Points on a hilly landscape, in no order, each with its height.
From any point a ball rolls to the lowest of the 2 points nearest to it. It stops when none of these is lower. Distance is the straight distance between rows; heights are no part of it.
<162>: 105; 121; -349; -16; -242; 130; 32; -85; -248; -287; 302; -124; -42; -79; -217; 126; 25; 76; -102; 40; 160  height 18.7
<75>: -129; -86; 277; 273; 29; 462; -171; 201; -278; 230; -113; -211; -194; 164; 142; 71; -27; 156; 304; 269; -47  height 58.8
<471>: -27; 49; 118; 67; -137; 47; 113; -121; -289; 162; -167; 149; -105; -268; 10; -171; 335; 62; -245; 332; -133  height 41.1
<840>: -124; -83; 247; 77; 144; -251; -38; 44; 32; -252; 130; 86; 46; 154; -150; 177; -145; -117; 486; -150; 225  height 69.2
<214>: 203; -106; 239; -2; 25; 357; 112; -66; -92; 146; -71; -202; -220; 122; 9; -51; 64; -57; -338; 494; -132  height 49.5
<457>: -10; -79; 215; -224; 250; -274; 288; -52; 237; -71; -172; 447; 257; -119; 80; -143; -12; -53; -21; -299; -258  height 27.8
<627>: -275; -92; 130; 98; -157; 74; -184; 37; -291; 438; 13; -437; -256; 136; -250; -165; 73; 21; -280; 91; -27  height 45.0
<474>: 20; -90; 24; 40; -282; -330; -103; -114; 158; -107; 188; 16; 38; 163; 28; 11; 340; -129; 287; 98; 152  height 18.5
<872>: 159; 293; -418; -142; -115; -149; -127; -78; -225; -294; 3; 183; 158; -622; 170; 134; 68; 32; 173; -73; -69  height 62.1
<20>: 232; 318; -289; 36; -297; -159; 84; -270; -198; -228; -116; 51; 62; -345; -38; -126; 107; 139; -211; 17; 59  height 32.0
<716>: 286; 278; -289; -132; 277; 363; 8; 67; 93; -404; -46; 96; 105; -103; 331; 191; -118; 48; -17; 51; -166  height 53.4
<292>: -60; -276; 143; 167; -227; -98; 136; 43; -77; 423; 41; -215; -302; 435; -124; -114; 200; 17; 25; 480; -124  height 36.8
<518>: 65; 61; -242; 1; -336; 170; -157; -89; -287; -58; 269; -172; -248; -20; -60; 38; 238; 42; -19; 155; 37  height 9.3
<798>: 183; 148; 145; 256; 90; 304; -42; 46; -189; 170; -133; -273; -233; -34; 28; -174; 7; 62; -67; 505; -174  height 54.7
<887>: -74; -348; 228; -199; -22; -406; 218; -80; 361; 156; -232; 395; 236; 114; -33; -60; -13; -105; -108; -225; -27  height 13.6
<157>: -87; 20; 69; 80; -170; 2; -20; -80; 272; 60; 330; 124; 74; 184; -11; -54; 171; -306; -87; -330; 34  height 22.1
<387>: -117; -496; 357; -442; 408; -199; 125; 211; 12; -248; 93; 80; -233; 339; -212; 32; -290; -42; 288; -377; 261  height 46.4
<747>: -94; -95; 225; 21; 300; 413; 464; 61; -34; -167; -70; 307; -59; 79; -39; 5; -182; 114; 2; 40; -252  height 49.0
<579>: -118; -259; 351; -205; 337; 40; 377; 38; 17; -319; 38; 265; 44; 91; -237; 17; -360; -50; 191; -319; 50  height 30.2
<514>: 107; 50; -308; -263; -141; -132; -274; 0; 153; 57; -84; -89; 203; -218; 165; -77; 122; 181; -273; -72; 152  height 40.3
<498>: 131; -5; -298; -257; -299; -66; -262; 4; -79; 119; -211; -141; 42; -236; 177; -123; 431; 236; -223; 105; -33  height 35.3
<345>: -265; -56; 134; 246; 4; -75; -331; 149; 85; 298; -150; -224; -52; 86; -52; -8; -59; 99; 105; -4; -33  height 73.2
<575>: 233; 257; -323; 24; -423; -292; 23; -258; 115; -149; 58; -109; 180; -132; 102; -154; 268; 144; -120; -35; 112  height 28.1
<198>: -175; -115; 377; 199; 119; -165; 54; 29; 156; -20; -23; 111; 64; 158; -68; 57; -139; -45; 425; -10; -81  height 65.5
<113>: 111; 87; -113; 68; 332; 129; -80; 113; 189; 116; -362; -117; 93; -71; 138; 53; -308; 192; -179; 115; -161  height 52.5
<155>: 47; 128; -53; -193; 278; -60; 107; -10; 368; -188; -168; 212; 377; -27; 171; -43; -92; -42; -244; -463; -168  height 39.0
<299>: 180; 20; -70; -153; 375; 69; 36; 22; 347; -359; -83; 85; 241; -7; 213; 46; -63; -6; -41; -179; -165  height 46.0
<475>: -3; -71; 1; -74; 225; 6; 342; -102; 178; -268; -3; 136; 97; 52; -188; 39; -229; -59; -149; -293; -20  height 12.5
<509>: -179; -144; 315; 241; -16; 109; 115; -1; 232; 261; 293; 68; -36; 366; -37; 6; 12; -278; -40; -151; -83  height 31.6
<333>: 65; 276; -93; 136; -42; -97; -103; -85; 305; 105; -180; -212; 313; -73; 202; -156; 38; -10; -269; -85; -199  height 64.2
<174>: 168; 418; -376; 72; 170; 317; -1; 22; -117; -339; 230; 1; 19; -227; 137; 335; -396; 31; 283; -88; -59  height 43.5
<902>: 21; 15; -67; -29; -179; 13; -267; -33; -84; 345; -50; -272; -63; -97; 59; -73; 409; 94; -211; 21; -82  height 28.2
<785>: 1; -3; 70; 127; -58; 112; -87; -3; -112; 396; -182; -526; -76; -81; -27; -82; -128; 106; -373; 170; -5  height 34.1
<342>: 129; 249; -133; 126; 258; -193; -141; 16; 331; -16; -293; -238; 185; -100; 143; -8; -192; 143; 9; 88; -102  height 59.4
<10>: 332; 480; -554; -24; -141; -69; -165; -19; -134; -124; 62; 1; 65; -394; 280; 79; 68; 86; -33; 9; -108  height 65.1
<69>: -116; -271; 299; 27; 168; 417; -31; 173; 95; 31; 79; 199; -96; 239; 190; 134; 41; -48; 252; -24; -204  height 41.0
<793>: -151; -404; 243; -348; 280; -298; 397; 84; -123; -387; 105; 310; -155; 179; -374; -27; -250; -145; 253; -267; 278  height 39.8
<623>: -310; -127; 211; 180; 286; 279; 133; 167; 61; -142; 84; -119; 5; 373; -225; 162; -494; -111; 210; -423; 178  height 57.7
<504>: 46; 360; -465; -61; 33; 70; -63; 62; -340; 182; -127; -160; -41; -363; -75; -51; -42; 286; -402; 205; 46  height 12.2
<32>: -169; -51; 9; -125; -140; 13; -116; -9; 64; -192; 332; 207; 130; -3; -20; 109; 115; -270; 135; -418; 139  height 9.0
<230>: -452; -258; 148; 129; -21; 8; -1; 115; 25; 240; 338; 116; -187; 570; -68; 45; -97; -347; -24; -89; 60  height 39.7
<650>: 74; -100; -86; -54; 185; 218; 129; 43; 11; -197; -68; 59; 54; -62; -148; 56; -205; 24; -231; -22; 87  height 26.3
<284>: -443; -174; 296; 222; 38; 247; 120; 120; 5; 99; 181; 25; 4; 431; -187; 138; -298; -366; 229; -209; 194  height 48.8
<857>: 107; -15; -254; -272; -144; -387; -54; -104; 280; -83; -229; -19; 254; -196; 47; -121; 32; 28; -272; -284; 211  height 44.5
<24>: 53; -24; 286; -70; 111; -437; 152; -127; 234; -339; 88; 328; 205; 43; -141; 59; -13; -134; 404; -258; 198  height 71.7
<596>: 24; 195; -95; -177; 40; -190; -115; -66; 275; -98; -236; 334; 323; -306; 328; -32; 120; -97; -47; -334; -82  height 46.9
<754>: -399; -136; 121; 234; -240; -269; -40; 50; -206; 355; 295; -227; -315; 558; -108; -83; 185; -191; 4; 152; 82  height 46.2
<551>: 1; -348; -147; -129; -191; -50; -66; 3; 160; 127; 82; -293; -27; 190; -64; -123; 116; -79; -285; 47; 95  height 52.4
<369>: 48; 76; -39; -160; 48; -370; -263; 30; -17; -131; -224; 41; 186; -327; 6; 18; -14; 162; 274; -91; 199  height 50.8
<159>: 11; 292; -86; 146; 189; 89; -66; 3; -107; -140; 31; 149; 44; -369; 27; 118; -55; 81; 247; -42; 13  height 54.2
<12>: 37; 131; -54; 92; -290; -110; 250; -217; -189; 66; -135; 287; 70; -320; -102; -190; 152; 25; -126; 64; 91  height 36.3
<712>: -84; -332; -99; -343; -184; -344; -111; -46; 243; 104; -125; -125; 108; 61; -94; -64; 28; 13; -272; -116; 287  height 48.7
<761>: 61; -159; 319; 242; 148; 277; 173; 89; 35; 184; -211; -62; -171; 216; -5; 10; -196; -5; 110; 333; -206  height 7.5
<315>: -84; -304; 313; 305; 43; 43; 320; 91; 107; 433; 58; 10; -205; 429; -146; 7; -69; -6; -54; 392; -161  height 29.1
<105>: -15; -11; -97; -160; -163; -4; -195; -9; -193; -128; 291; 314; 99; -291; 80; 232; 161; -242; 143; -241; 67  height 23.1
<885>: -73; -143; 222; 122; -45; 259; -216; 138; -29; 160; 20; -90; -267; 181; 87; 45; 199; 51; 266; 234; -143  height 51.5
<618>: 357; 509; -198; 119; -200; 28; -26; -136; -112; -24; 36; -405; -12; -83; 114; -181; 341; -23; -198; 312; -140  height 60.8
<501>: 170; 81; -302; 76; -115; -58; -75; -14; -187; 300; -159; -429; -16; -187; -242; -112; -79; 208; -375; 237; 129  height 23.4
<381>: 47; 196; -262; -56; 110; -98; -158; 1; -182; -257; 15; 9; 148; -461; -13; 125; -185; 130; 386; -19; 229  height 56.8
<285>: 156; 85; -211; -31; 323; 147; 41; 206; 54; -216; -288; -78; 91; -125; 50; 131; -495; 230; -21; 62; 36  height 41.4
<632>: -150; -283; 180; 54; 59; 167; 270; 24; -27; 51; 138; 298; -85; 220; -115; 9; -140; -122; -68; -25; -78  height 40.4
<480>: 176; -123; 236; -8; -135; 61; 189; -59; -174; 346; -177; 53; -190; 49; 4; -251; 283; 35; -311; 439; -173  height 44.9
<167>: -32; -356; 268; -418; 340; -213; -61; 123; 194; -143; -76; 238; -48; 106; -67; -22; -140; -83; 59; -310; 130  height 39.6
<154>: -52; -247; 287; 99; 396; 536; 305; 107; -33; 17; -322; 49; -92; 138; -20; 82; -351; 124; 11; 103; -165  height 37.4
<41>: -40; -99; 8; -230; -68; -320; -55; 5; -243; -246; 138; 314; 12; -353; -224; 169; -29; -4; 380; -140; 291  height 35.5
<127>: -61; 163; -366; 47; 42; 259; 19; -1; -326; -342; 342; -56; -31; -68; -136; 263; -263; -85; 219; -124; 204  height 30.4
<490>: 59; -79; 190; 107; -280; -39; 140; -169; 164; 144; 95; 191; -20; 180; 147; -170; 360; -92; -72; 186; -151  height 18.0
<709>: -246; -117; 34; 126; -252; 44; -129; 62; -139; 384; 288; -178; -287; 418; -180; -86; 216; -194; -226; -11; 10  height 49.8
<169>: 191; 298; 41; 262; -95; 108; 99; -119; -2; -58; -22; -193; -16; 22; -33; -170; 97; 100; -286; 417; -158  height 58.6
<238>: -153; 65; 94; 209; 147; 327; -227; 136; -77; 183; -221; -250; -21; -21; 20; 91; -204; 118; 243; 162; 25  height 66.7
<853>: 6; 126; -103; -27; -394; 13; -182; -89; -312; 244; 252; -341; -291; 3; -5; -164; 472; 27; -143; 34; -27  height 19.2
<758>: 192; 174; -601; -324; 85; -5; -95; -16; -181; -34; -159; -47; 103; -335; 68; 24; -200; 174; -355; 87; 159  height 24.3
<847>: -30; -18; 178; -33; 7; 236; -50; -24; 94; 12; 75; 325; -45; -43; 228; -16; 270; -84; 63; 71; -182  height 27.9
<396>: 143; 195; -178; 109; -347; -217; -120; -206; 110; -187; 186; -120; 53; -64; 28; 91; 308; 25; 142; 3; 99  height 24.2
<350>: -201; -235; 112; 293; -231; -110; 36; 117; -193; 356; 80; -496; -387; 460; -190; -155; 21; 93; 111; 345; 59  height 41.5
<251>: -146; 114; 272; 334; 63; 40; -62; -94; -34; 44; 6; 147; 100; -65; -53; 119; -62; 34; 310; -94; -66  height 60.9
<53>: 66; -86; 173; 102; -317; -416; 118; -112; 405; 100; -7; 105; 97; 281; 165; -111; 278; -99; 95; 75; -46  height 11.0
<680>: 185; 445; -483; -117; 396; 385; 90; 147; -155; -442; 108; 214; 8; -275; 403; 301; -384; 52; 154; -162; -236  height 53.8
<843>: 381; 740; -431; 3; -198; 105; -151; -179; -269; -20; 152; -164; -80; -331; 360; -113; 279; 71; -132; 172; -145  height 62.9
<584>: -87; -313; 96; -258; 27; -249; -210; 93; 7; -48; -77; 159; 25; -164; -92; 56; 47; 31; 287; -13; 185  height 43.9
<363>: -137; -297; 232; -240; 148; -297; -129; 49; 316; 110; -177; 119; 188; 71; -69; 12; -80; -74; -15; -342; 51  height 28.6

Call two points neighbours if one is among the 2 nearest of the other. Go from one point of each pair to the other, from neighbour to neighbour, staying as low as possible. Name the highest point that can't be avoided.
<53> and <518> => <10>
<518> and <159> => <381>
<504> and <32> => <709>
<155> and <475> => <387>
<761> and <32> => <747>
<504> and <518> => <514>

Write out the way that a ball takes from each point below.
<238> => <75> <885> <69> <847> <490> <53>
<798> => <214> <480> <471> <12> <20> <575> <396> <474> <53>
<345> => <885> <69> <847> <490> <53>
<712> => <857> <514> <498> <902> <853> <518>
